The views of a scene show one set of named points, each view turned or mirrored, shifted and resized as a whole, with a little noise and some points left out.

Scene 1
View 1
pigu: [ -4  22   7   2   6   8  -7   6 -11 -10 -11   0   4   9  -7  19   0 -17
  -8   3 -10  -2   8  11   0 -40  -5  11  18  13  18 -10 -14  17   7  15
   0  12]
bime: [  5   7   3 -17   4   4   9  -4 -16 -16 -15  -3  -6  12 -22   8 -12  -2
  -1 -19   8  17  19   2 -11  -7 -12   9  13  -3  11  -2  -7  -7  -6  17
  -4   2]
dakoz: [ 10  22   8  -2  14  18  -1  -7 -12  -9 -12  -5  16 -15 -10  22  -3 -12
  -4   2 -29   6  21 -13  -2 -13   5   3  28  19  20 -23  -5   6   2   2
  31  18]
varul: [  3   5   5 -12   5   7   5 -10 -13 -11 -13 -10  -1   0 -19   6  -8   1
  -1 -14  -4   7  14  -5  -6   3  -6  -1  14   3  14 -11   1 -11  -5   7
   7   7]
kigo: [ -3   2   4 -12   1   6   3  -9 -12  -8 -13  -9  -5   2 -19   4  -6   2
   3 -16   2   2  11   0  -3   2  -7  -1  11   0  15  -8   1  -9  -1   6
   4   3]
Bibik: [  4  23   6  -1   9  12  -1   0 -11 -13 -11  -2   9   2  -9  21  -2 -17
  -7   2 -15   7  16   1  -3 -29  -2  10  23  14  19 -15 -12  10   4  14
  11  16]
lavu: [  9   2   4 -14   6  10  10 -15 -14 -10 -13 -10   3 -11 -22   6 -10   3
   3 -15  -9  11  18 -15  -6  17  -3  -3  16   2  16 -15   5 -15  -6   2
  22   9]
zukol: [-22  11   5  14  -1  15 -23  -9  -5  10  -4 -18   9 -25  -1  11  11  -1
   8   5 -31 -41  -8  -5  19  -4  11 -19  20  17  24 -32  12   4  14 -18
  31  16]
Siv: [  3   6   5  -9   4   9   3  -8 -13 -10 -11  -9   3  -2 -16   9  -7  -1
   1 -10 -10   7  14  -7  -3   1  -2  -2  15   7  16 -14   0  -8  -2   5
  14  10]
rupa: [  0  21   8  -1   6  11  -4   1 -13 -11 -12  -3   6   3 -11  17  -1 -14
  -5   1 -11   2  12   4   0 -29  -2   9  20  14  19 -13  -9  10   4  13
   9  13]
zap: [ -8  10   3  -1   1  10  -8  -8 -11  -3  -8 -11   4 -10 -11  11  -1  -3
   2  -4 -15 -11   5  -2   5  -6   2  -7  15  10  20 -19   3   1   4   0
  16  10]
nutif: [ -6  -2   3 -14  -3   5   2 -11 -12  -6 -12 -12  -5  -3 -21   0  -6   6
   5 -19   3   0   6  -2  -1  10  -6  -6  10  -2  14 -11   6 -13  -1   2
   5   3]
zoz: [-16  16   4  -2  -2   0 -11  11 -12 -12 -13  -2 -10  26  -7  12   2 -13
  -5  -1  10  -7   1  25  -2 -46 -11  13   8   4  16   0 -17  16   7  21
 -22   3]
View 2
lavu: [  9  11  -2  -2   8  45  -2 -11   0   9   0   9  13   4   1   0  27  10
  -7   7   6  -3 -16  12   6 -11  17  16  11  14  -8 -10   5   0   6  14
 -27 -10]
zap: [ -3   8  -7  -8   4  31   1   0   2  -2   4  18  13  -6  -4   8  23  12
  -5   8  10  -5  -3  -5  -9   0  11  -1   7  17   4   2   0 -16   6  -3
  -5  10]
Bibik: [  3  10   7   6  17  28   2  23   4 -18   5  16  25   1 -24  10  19  11
   5   9  -2 -13  -2  -3  -1   9  28  -3   9   5  15   1 -19 -10  13  10
   5  16]
dakoz: [  5  19   2   5  14  30   2  10   4 -15  -2  21  23  -3 -12  12  19  16
 -11  15   1 -16  -6  -6  -3   5  27  -1  13   7  10  -4 -12  -1  16   4
  -1   7]
zukol: [-12  19 -19 -22  -3  22   3 -12   4   2  -6  34   7 -24  10  18  23  23
 -21  16  21 -10   5 -27 -34  -3  -3 -14   9  24   7  11  11 -16   5 -33
  12  12]
varul: [  7   3   0  -1  11  43  -2  -1   0   3   7   7  15   4 -10   2  26   7
   5   2   4   1 -11  11   5  -2  20  11   5  12  -3  -4   0 -10   5  17
 -20   3]
Siv: [  6   6   0  -1  10  38  -1  -2  -1   2   5  12  15   2  -9   4  24  10
  -1   7   7  -3  -9   8   3  -3  19   8   8  11  -1  -4  -1  -8   7  12
 -19   3]
bime: [  7  -9   7   5  16  44  -4  12   0   3  15  -1  18  15 -22  -3  24   0
  18  -2  -1   6 -11  22  17   3  23  13   4   7  -1  -4  -8 -13   4  31
 -23  10]
rupa: [  1   6   3   4  16  28   3  22   4 -16   6  17  22   1 -22  10  19   9
   5   9   1 -11  -2  -4  -2  11  25  -4   8   8  13   4 -16 -13  10   9
   4  19]
zoz: [-11 -21   1  -2  17  26  -2  37   1  -6  28   3  19   8 -37   5  20  -2
  33  -5   3   7   9   4   2  19  20 -11  -3   8  15  17 -16 -38   2  16
  10  43]
pigu: [ -2   3   2   2  14  28   1  23   3 -15  11  13  22   2 -24   7  19   8
   8   7   2  -8   2  -3  -3  11  23  -7   6   7  12   7 -16 -19   9   7
   4  24]
kigo: [  4  -5  -2  -5   9  41  -3   1  -1  10  12   5  12   4  -8  -1  26   4
  10   1   6   5  -8  12   3  -3  14  10   4  14  -3  -1   1 -15   1  17
 -18   9]
nutif: [  4  -8  -4  -7   6  44  -6  -5  -1  20  15   0   8   4  -7  -4  28   1
  14  -2   9  12 -11  18   6  -6  10  13   0  15  -9  -2   8 -19  -1  19
 -28   7]
View 3
kigo: [-12  -7   4   4   2   1  14  -2   0   5   0  -9   3  -5   2   4  13   8
  20   2  -2  -7  10  -2   3  -9   8   1  -8  -2  -3  16  -3  -8 -15   4
  -4   1]
nutif: [-13 -11   7   0  -1   0  15   2   4   5   7 -12   1  -9   3  10  15   9
  17  -1  -4  -6  13   0  -1  -7   7  -2  -8  -1   0  14   1  -8 -20   1
  -2   6]
bime: [-11  -9   1  13   3   0  22  -8  -5   3 -12 -13   6   6   3   1  12   4
  27  -2  -4  -3   6 -13  12  -9  11   3  -8   1  -3  28  -7  -9  -5   7
 -12  -8]
lavu: [-11 -14   4  -7   2  -6  11  -2  -7   3   4 -11   2 -12   5   1  21  11
   8  -9 -15  -9   7   4   0  -3   7  -4 -21   8  -4  20  -7 -17 -15  -8
  -5   5]
varul: [-11  -7   3   2   3  -2  14  -4  -4   3  -3 -12   4  -6   3  -1  16   7
  15  -1  -7  -6   8   1   2  -9   7  -3 -12   2  -4  18  -8 -11 -13   0
  -6   1]
zoz: [-16  19  -6  29   7  13   4  -6   3   4 -16  -7  11  12   9 -10  -6   6
  36  26  23  -4  11 -10  11 -18   9   0  15 -20  -2  12  -9   0  -3  31
  -6 -17]
dakoz: [ -6   6  -4  -2  16  -6 -13  -5 -20  -5 -11  -7  13 -12  13 -25  14  13
   2   2 -11 -16   5  14  -2 -10   1 -12 -25  -4 -13  10 -31 -22  -7  -1
  -5  -4]
pigu: [-10  13  -7  14  13   3  -5  -5  -9   0 -15  -6  11   1  12 -18   6  11
  18  15   6  -9   7   2   4 -13   5  -7  -3 -13  -8  11 -21 -11  -3  15
  -7 -11]
rupa: [-10  13  -5  12  12   2  -7  -7 -11  -1 -14  -7  13   0  12 -20   6   9
  17  13   2 -10   8   3   6 -14   3  -7  -8 -11 -10  11 -22 -12  -5  13
  -6 -10]
zap: [-11   3   0  -2   8  -2  -7  -2  -9   1  -1  -7   7 -12   8 -11  13  14
   6   6  -5 -13   8  12  -4 -11   3  -9 -16  -5  -9   5 -16 -16 -14   3
  -1   2]
Bibik: [ -8  14  -7   8  16   0 -13  -7 -16  -2 -15  -7  14  -6  12 -25   9  11
  10  12   1 -14   5   7   2 -13   1 -11 -14  -9 -11   9 -29 -18  -3   7
  -7  -8]
zukol: [-15  16   0 -13  10   2 -30  10   2   2  16  -1   3 -29  10 -13  12  19
  -7  17   4 -19  14  35 -25 -17  -4 -19  -5 -20  -9 -23 -14 -13 -28   8
  15  14]
View 4
nutif: [  6  -6   1   1  -9  -1 -19   0  -5  -4  11 -12  11  12  11  12 -25   5
  10  -6   5   1  13  -3 -14   7   2  -2  13 -11  -4   4   5  -2  11  -6
   1   7]
lavu: [  0  -1   7  -8 -15   3 -25  -2   3 -10   5 -10   3  -1   7   9 -30   5
   3  -6  12  10  10   7  -6  -3   1   5  21  -3 -13  10   3  -3   9 -10
   0   2]
zap: [ -6 -12  10   5 -10  -3  -8  -7  -8  -2   7 -10   6  15  18  16 -14  -2
   7  -7  14  11  -6  -4   1   2  -5  -5   9   4   2  11   8  -1  -6 -11
   6  11]
Siv: [ -5  -4   1  -4 -12   2 -14  -4  -1  -6   8 -10   6   4  11  10 -20   0
  11  -6  11  11   5   4  -2   0   0  -1  16  -4  -8  11   8  -1   0 -13
  -1   5]
bime: [  0   3 -24  -5  -6  13  -7  -2   2  -5  11 -13  16   0   7   7 -12  -3
  24  -6   7   1  19  10  -3   8   3  -1  21 -19 -12   5  10   1   7 -16
 -12   4]
rupa: [-11  -7 -10   2  -6   9   7 -11  -5  -4   7  -8   9   5  19  10   1 -11
  21  -5  15  16  -6   6  12   2  -5  -5   9  -2  -1  12  15   5 -16 -21
  -3  10]
dakoz: [-14  -8   7  -4 -19   4  -6 -12  -1  -9  -2  -6  -2  -4  15   8 -14  -8
   7  -5  20  27 -12  13  14 -10  -6  -1  18  11  -5  19  13   1 -19 -21
   3   6]
zoz: [ -6  -4 -28   7   5  13  17  -7  -9   3  14 -13  25  15  17  13  12 -13
  35  -7   7   0   7   1   3  16  -1 -10   3 -19   3   5  15   6 -13 -19
 -12  17]
Bibik: [-13  -6 -11   0 -11   9   8 -11  -3  -4   3  -9   9   1  17  10   2 -12
  21  -4  18  18  -7  10  13   1  -8  -5  12   0  -2  17  16   4 -21 -23
  -4   9]
kigo: [  2  -2  -5   0  -5   2 -13  -2  -5  -4  12 -12  12   8  11  11 -17  -1
  14  -7   7   3  11   0  -8   7   1  -3  13 -11  -6   7   5   0   6 -10
  -2   7]
View 5
zoz: [  7  -9 -10  34 -37  20  17 -49  -7   0 -19  22 -11  -7   5  32 -38 -30
 -34 -16   1 -18   0 -25  41 -27  -4 -20 -12  -1  26  -2  22  12 -42   4
  15   3]
Siv: [ -5   1   7  21   7   8  -4  -2 -14  16 -12   9 -24   9  -5   7 -15  -3
 -15  -4  18  10 -15 -22   7 -22   7   6  28 -10  14  11  17 -16   0  -9
  -1  -8]
zukol: [  1  42 -25  28  -9  25 -52 -18 -30  -4 -11 -54  -9  17  40  17  19   0
  18 -23  32  12 -49 -20  12 -29  28   0  60  22 -20  -1 -23 -17  10 -26
   9   0]
pigu: [  5   5   2  30  -7  26  -4 -32 -17   5 -12  10 -21  -2   7  33 -27 -15
 -15 -25  15  -3 -18 -10  28 -37   9   0  14 -13  26  -1  13   3 -22  -2
  10  -6]
bime: [ -4 -13  12  20   1   4  23  -6  -4  17 -14  32 -24   2 -22   4 -33 -10
 -34   3  10   3   0 -27  10 -16  -5   1   7 -15  30  13  34 -10 -13  -1
  -3  -9]
zap: [ -2  16  -7  23  -4  16 -16 -13 -16   7 -14 -10 -16   7   9  13  -5  -5
  -8 -11  22   8 -23 -21  13 -26  12   0  33   3   8   6   5 -12  -1 -12
   5  -1]
varul: [ -6  -3   7  17   5   7   3   2 -10  17 -15  13 -21   9  -8   3 -16  -3
 -22   0  16   7 -12 -25   6 -19   4   4  24  -8  17  14  22 -15  -1  -8
  -3  -6]
dakoz: [  2  17  11  25  22  26 -23  -6 -21  13  -7  -2 -31   6   5  28 -16   3
   1 -29  28  16 -29   3  14 -44  20  20  39 -29  25   3   9  -4   1  -9
   5 -16]
nutif: [ -9   1  -3  17  -5  -2   3   0 -11  14 -17   8 -16  14  -8  -7  -8  -5
 -22  10  17   6 -10 -39   1  -7  -2  -4  26   7   7  17  16 -22   2 -10
  -3  -3]
rupa: [  3   6   2  30  -3  25  -5 -28 -13   6 -12   8 -23  -1   4  33 -25 -13
 -15 -25  16   1 -17  -8  28 -39  12   3  17 -17  25   0  16   3 -20  -1
   8  -9]

Which points are out of place in each view (at most two, in the order of its rows)? Write none if all are in place.
view 1 => pigu
view 2 => dakoz, nutif
view 3 => zap, Bibik
view 4 => zoz
view 5 => zukol

Scene 2
View 1
Pobed: [-15 -18 -31  14  -4   7  13 -11 -10   1  14 -10   2  -5 -16 -22  15   0
  -3   4 -26   3   8   5   5 -22   0 -12  12   0  11 -14  -9   9   4   2
  12 -17]
kugik: [ -3  15  42   5   2 -19  10  -6  23 -10   0 -27   2   8   4   4  16  -6
   4  -4  35 -15  -7   1 -11  16  27   5 -15   9 -13  14  -7  -8   9  12
  28 -27]
fesol: [  2  -3   9   5 -12  -8 -12  -2  22 -12   3 -18  18  14  -6  -4  34  21
 -10  19   8   8  -4  -7  32  -2 -14 -20  -6  10  -3   2   1  -6  26  -5
  10 -20]
Gidid: [-13   6  11  -2  -4  -3  -6 -11  16  -9  -4 -11  -1  13  -6   0  17  13
  -6  -1  27  -2 -11  -1  15   3   3  -1  -3   8   2   5   5   7  15   4
  20 -16]
fumol: [ -3   7  21   0  -6  -8  -6  -7  21 -10  -4 -17   3  14  -2   1  23  10
  -5   3  26  -5  -8  -3  13   6   4  -5  -9  11  -4   9   2  -1  18   6
  21 -20]
Kaluk: [ -9 -11 -14  19  -3   0  20  -9  -1   0  17 -17   9  -5 -11 -22  18  -7
   1   7 -24  -4   4   7  -3 -14  10 -12   4  -1   1  -5 -14  -2   3   5
  15 -22]
tupu: [  4   4  22   2 -10 -10 -13   0  27 -13  -3 -19  13  18  -4   2  30  19
 -10  12  24   3  -7  -8  27   5  -7 -13  -8  11  -3   7   5  -3  27  -1
  14 -21]
fitol: [ -5  11  27  -3  -5 -12  -8  -7  23 -11 -10 -15   0  18   0   4  20  12
  -5  -3  40  -4 -10  -3  13  10   7   2 -11   7  -3   7   4   3  19   6
  20 -19]
zumeg: [ -5  -3   3  18  -3  -7  16  -8   6  -5  16 -21   9  -3  -6 -16  19  -7
   1   9 -13  -3   2   5  -4  -8  14 -11  -1   3  -6  -1 -11  -5   8   4
  16 -24]
gub: [-11   0   1  11  -1  -5  15  -9   7  -3   7 -16   2   1  -6  -9  15  -5
   1   1   2  -7  -4   5  -4  -3  15  -1   1   2   0   1 -10   1   4   6
  19 -20]
mil: [ -6  -5  -2  18  -5  -6  21  -9   5  -3  16 -23   9  -3  -7 -17  19  -8
   2   7 -15  -3   3   5  -6  -9  12 -10   0   2  -4  -2 -12  -4   5   5
  16 -24]
Tefa: [ -5  -6   0   5 -10  -1  -7  -6  13  -7   4 -13  10   9  -7  -8  24  13
  -9  12   2   4  -3  -1  23  -5  -6 -16  -1   7   1  -3   1   4  18   0
  12 -18]
View 2
Gidid: [  1   5  15 -13  22  -7   7 -34  -6 -15   6  11   3 -23  -5  20  25  11
  -5  18  20 -34  19  15  -5  13 -18   2  12   5  14  20   5  13 -19  -3
 -15  10]
mil: [  8  13 -14   1   3  -6   5 -23   0  21  24  10  30  -3 -18   2  -2  20
  10  13  13   4  -1  20  -9   9 -12  -3  11  34   7   7   1  -7 -15  23
   4   5]
fitol: [  4   8  22  -5  18  -8  12 -39 -13 -20  -1  10  -3 -25   2  31  23  11
  -1  14  32 -39  24  21 -12  20 -11  -2  12   7  19  18   8  29 -19  -9
 -20  12]
fesol: [ -7  30  12 -18  13 -25   5 -35   0  -4  -9   3   9 -10   6  25   0   8
   0  13  17 -18  34  20  30  31  -5  -4  25  23  17  13  -1  -2 -18 -12
   1  29]
Pobed: [ -3   7 -17 -22  15  -3  -2 -14  18  15  27  20  27  -6 -20 -16   9  18
  -6  23  -9   8  -5   4  19  -3 -22   4  18  23   0   5  -3 -40 -13  19
   9  -3]
Tefa: [ -7  19   2 -23  15 -15   2 -24   8  -2   7  11  11 -10  -4   8   8  12
  -5  17   5  -5  17   9  26  15 -15   1  27  20   9  13  -2 -19 -11   0
   1  15]
Kaluk: [  1  12 -11 -11  11  -7   2 -19  11  14  23  13  25  -4 -17  -5   4  17
   1  21   2   5   0  12  11   6 -19   2  18  25   4   8  -2 -25 -15  19
   9   3]
zumeg: [  6  13 -10   0   5  -6   7 -27  -2  18  23   6  26  -3 -16   6   1  21
  10   9  15   0   2  18  -8  14  -9  -7   7  34  10   6   2  -7 -15  21
   5   7]
tupu: [ -4  27  20 -12  15 -21  13 -39 -11 -14 -14   1   0 -15   7  35   5   8
   0   9  25 -28  33  21  12  33  -7  -3  23  16  23  18  -1  15 -17 -13
  -7  31]
gub: [  7   4  -4   0   9  -1   8 -28  -2   9  24  12  19 -13 -13   8  10  17
   3  16  16  -9  -1  16 -15   8 -15  -3   7  22  11  10   5   3 -19  19
  -5  -1]
fumol: [  4  13  17  -6  14  -8  10 -39 -12 -14   1   6   5 -17  -2  28  15  15
   1  12  26 -31  22  20  -9  22  -8  -3  10  14  19  19   4  20 -17  -2
 -16  19]
kugik: [ 15   6  10  16   8   3  19 -42 -29  -3  11   2  14 -19  -7  37  14  21
  13   5  44 -30   8  25 -48  23  -2  -9  -6  19  21  17  10  47 -21  11
 -21  10]
View 3
mil: [ -8  26  -6  -1   1 -10   8   4  15   5   4   7   4  -9  -5  11  -1  -8
 -20  -2  -9   4  -2 -21  -7 -11   5   6   6   8  -3   8   9  -2  -2 -11
  11   6]
kugik: [  3  27  -2 -11   9  14  10  21  19   4   2  -2  -2   6  -1   8   0  17
  23   2  -4   5  -8  -7 -20 -19   4  13  -5 -12  -5 -21  28  15  21  -4
   6  -4]
Tefa: [ -5   8   0  -1  -4  -9   4 -11  -6  -2  -3  12  12  -8   0   3 -17 -14
 -15  -8 -17   4 -14 -23 -15  -7   2   8   9  13  -6   6 -10  -3 -19  -4
   3   3]
gub: [ -6  21  -4   2   6  -6   2   5  12   1   3  10   7  -9  -6   5  -2  -1
 -10  -3  -7   3  -9 -14 -11 -14   2  11   5   5  -7   3   4   5   3  -9
  10   2]
Pobed: [-11  18  -5   7   2 -21  -4 -10   9   4   4  18  12 -20  -9   6  -4 -19
 -38  -8 -14   1  -6 -22  -5  -8   0   8  13  20 -10  20 -11  -7 -12 -12
   9   6]
Gidid: [  2   7   4  -2   6   1  -1  -1  -4  -6  -4  11   9  -4  -4  -4 -14   4
   8  -7 -14   3 -24  -9 -22 -15  -5  15   5   5 -11  -8  -5   9  -2  -1
  -3  -3]
fumol: [  4   8   3  -7   4   5   7   0  -2  -5  -3   6   7   0  -1   0 -17   6
  12  -6 -15   4 -20 -11 -25 -13   0  15   3   2  -6 -11   2   8  -2   0
  -2  -1]
Kaluk: [-10  24  -6   2   1 -16   5   0  13   7   3  12   5 -13  -6   9   0 -13
 -26  -7 -10   4  -1 -22  -2  -9   6   7  11  10  -2  14   4  -5  -6 -13
  13   7]
tupu: [  4   4   7 -11  -6   8  15  -5 -13  -5  -9   3   8   3   6  -2 -29  -1
  14 -10 -21   6 -21 -18 -29 -12   2  11   4   3  -6 -13   3   4 -16   2
  -5  -3]
fesol: [  1   3   4 -10 -12   2  17  -9 -13  -4  -8   5   9   1   7   1 -29 -12
   0 -10 -22   6 -17 -24 -24  -8   4   8   8   8  -4  -6  -2  -2 -23   1
  -2  -2]
View 4
fitol: [-10 -32  -8  15   0   9  17  21   0   7 -24  30  -3  19   9   4 -11   1
   1   4   7  -1  -5 -14 -10 -44  10  -2  -2  -4 -15 -23  19  26 -12  19
  -9 -11]
mil: [ 16   5   5 -18 -15  -8   8  14   0 -11  -7   0  16  22  16   8  -1  19
  -1  16  -4  -3   7  10   9  -4 -16  17   7 -11 -11  14  10  -7  12  -4
  10   8]
fesol: [-21 -15  -2 -10  -2  -4  24   8 -21  17 -33  22  -3  16   8  13  -8  20
 -11  -1  12   6 -16   2   2 -43  10  13   2  14  -9 -13  17   8 -22   1
 -16  -7]
Kaluk: [ 17  10   6 -24 -16 -17   8   3   4 -12  -8  -6  17  21   9  -2   3  27
  -2  12   0  -8   7  17  10  -5 -20  18  11  -5  -6  17   6 -17  10  -5
  10  10]
gub: [ 13  -3   2  -2 -11  -1   9  13   8  -6 -10   7  11  24  11  -2  -3  13
   1  12   1  -6   9   1   1 -17 -14   8   6 -13 -11   3  13   2   8  11
   7   1]
zumeg: [ 16   4   6 -16 -13  -7   8  14  -2  -7 -10   2  13  20  12   9  -2  17
   2  15  -2  -3   6   9  12  -8 -15  17   6 -13 -12  12  14  -6   8  -3
   8   8]
kugik: [  7 -28  -6  23  -3  25   5  45  -4  -6 -15  23   5  16  16  21 -18 -15
  12  20  -3   3   7 -18  -2 -25   6  -2  -8 -33 -25 -14  25  29   4  22
   1 -13]
fumol: [ -9 -24  -6   5  -5   6  15  20  -6   6 -24  23   0  19  11  11  -8   7
  -2   5   7   1  -5  -8  -3 -36   4   2  -1  -4 -15 -14  17  19 -11  13
  -9  -9]
Pobed: [ 18  11   8 -29 -19 -29  13 -11  12  -8  -8  -5  15  29   4 -22   8  41
 -12   5   5 -13   9  19   7 -11 -31  17  17  13  -2  15  -7 -23   2  -4
  13   9]
Tefa: [ -3  -3   2 -20 -11 -18  19  -5  -6   8 -20  10   2  22   6  -5  -1  33
 -14   0  11  -4  -7  11   6 -28  -9  18  12  19  -2   2   5  -5 -14  -3
  -5   0]
Gidid: [-14 -27  -6   7  -5  -6  22   7   6   8 -20  27  -1  25   0 -11  -4  18
  -5  -4  13  -5  -6  -9 -13 -47   1   0   5  11  -5 -21   5  16 -19  18
  -5 -11]
tupu: [-22 -24  -5  -1   1   0  22  15 -22  15 -34  25  -5  15  13  21 -12  13
  -9   2  11   9 -18  -3   4 -43  15  11  -2   7 -13 -14  21  15 -23   4
 -17  -9]
View 5
Pobed: [  2  -5  -1  -2  -5  14  10   2 -19   5  -1 -15   1  15  -9   9  -6   5
  -5  16  13   5   2 -13 -19  -7  16  -7  15  -1  -4   0 -13  12  12   2
   1 -14]
fesol: [ 15   5  13 -17 -11 -10  19  -2 -28  14 -19 -12   3  -6   4  17  -1  -9
   8   2   2 -22  -5  15  -8 -11   8  -3   2   9   6  11   5  18  -4  -7
  -2  10]
fitol: [ 12  13  13  -3  -6 -10   1  -2  -3   7 -18  10   1 -18  -3  15   1   5
   2   1  -3 -22   7  18  -1  -1  -7   1  -2   7  -1  17  14   2 -14 -12
  -7  17]
Tefa: [  9  -1   4  -8  -7   0  14  -1 -23  10 -11 -12   3   2   0  15  -3  -4
   1   9   6 -11  -1   2 -13  -9   9  -3   9   6   0   9  -4  16   2  -4
   0  -2]
kugik: [  5  12  17   3  -6  -2  -6   0   3   4 -10  12  -2 -23 -10   9   0  11
  10 -12  -2 -16   9  16   4   8  -6  -8 -20   0   0   2  24 -10  -9  -3
 -11  23]
Kaluk: [  0  -2   4   0  -7  15   6   4 -18   5   0 -16  -1  11 -12   7  -4   6
   5   5  10   3   4 -10 -15  -2  14 -12   1  -6  -2  -8  -3   8  10   8
   0  -4]
fumol: [ 13   8  10  -6  -6 -10   6  -3  -7   7 -20   8   2 -15   2  16   0   3
   1   6  -2 -23   5  17  -1  -3  -7   2   3   9   0  18  11   7 -11 -14
  -7  12]
tupu: [ 17   9  18 -16  -8 -14  12  -1 -16  12 -22  -1   4 -18   4  18   0  -5
  10  -8  -3 -27   0  22   0  -3  -3  -3  -8  10   7  13  17   9 -11  -8
  -7  20]
zumeg: [  1   1   8  -4  -7  10   6   3 -18   6  -3 -13  -2   0 -11   8  -4   6
   8  -2   9  -3   3  -2 -10   1  10 -12  -8  -4   0  -5   5   4   6   7
  -2   5]
Gidid: [ 10   8   9  -2  -5  -5   2  -2  -7   7 -18   6   3 -10  -2  13  -2   4
   0   7   1 -17   5  10  -5  -4  -5   0   6   7  -3  16   7   7  -7 -10
  -6   7]
mil: [  2   0   7  -1  -8  12   5   3 -17   6   1 -13  -1   5 -11   7  -4   7
   8  -1   9   0   4  -4 -12   2  11 -13  -7  -4   1  -7   1   3   8   8
  -1   1]
View 6
gub: [  0   2 -11 -12   1  -5   5   6   0   1  -8   7   0   0 -11   8  -8   4
   2   9   4  -3   2   1   1 -13  -9  -3  -1  -2  -4  -3   0  -8  -1  15
  -5   1]
Kaluk: [-13  15  -7  -3  20  -3   4  -3  -6 -13   0   2   4   7 -16   9 -11  16
   6  15  -6  -4  -7   2  20 -11  11  -7  -2 -11   7  13 -14   0  -1  13
   0  -5]
tupu: [  7   3 -11   1  -5  -6  -5   0   7   5   1  20  -6  -9   0 -12  -6 -16
   2  10  11   0   0 -14 -28  -6   6 -12 -11   9  -8 -10  19  -4  -5  -3
   8   3]
Tefa: [ -1  13  -6   2   6 -11  -2  -3  -4 -11  12  13   5  -1  -6   0   4  -3
   1  12   0  -3  -7  -2  -3  -7  12 -12  -6  -3  -5   3  -9   2   3  -5
   8  -1]
kugik: [  1  -8 -20 -14  -4   0   3  12  10  16 -25  12 -13  -5  -9   1 -29   1
   5   9  10   0   9  -5 -12 -13 -19   3  -4   7   0 -12  23 -13  -9  28
 -10   5]
fumol: [  7   0 -11  -6  -5  -6   1   5   5   7  -6  13  -4  -7  -4  -4  -8  -7
   0   7   8  -3   2  -6 -17  -8  -5  -7  -8   6  -7 -10  13  -8  -3   5
  -1   2]
fitol: [ 11  -5 -12  -9 -13 -10   2   7   5  11  -8  16  -5  -7  -3  -1  -7 -11
   0   7  13  -1   4  -3 -22 -11 -12  -5  -4   6 -12 -17  17  -9  -3   9
  -1   4]
zumeg: [ -9   9 -11  -3  17  -1   2   1   0  -7  -5   5  -2   3 -13   4 -17  12
   7  13  -1  -3  -4  -3   9 -10   5  -5  -3  -4   7   7  -3  -2  -6  14
  -1  -2]
mil: [ -9  12  -9  -3  14  -4   0  -2  -2  -9  -3   8   1   1 -13   3 -10   8
   5  11  -1  -4  -6  -3   7  -9   7  -9  -4  -5   5   5  -5  -1  -4   9
   2  -2]

Which points are out of place in each view (at most two, in the order of its rows)? Write none if all are in place.
view 1 => Tefa
view 2 => Kaluk
view 3 => kugik
view 4 => fesol, Gidid
view 5 => fumol, tupu
view 6 => gub, mil
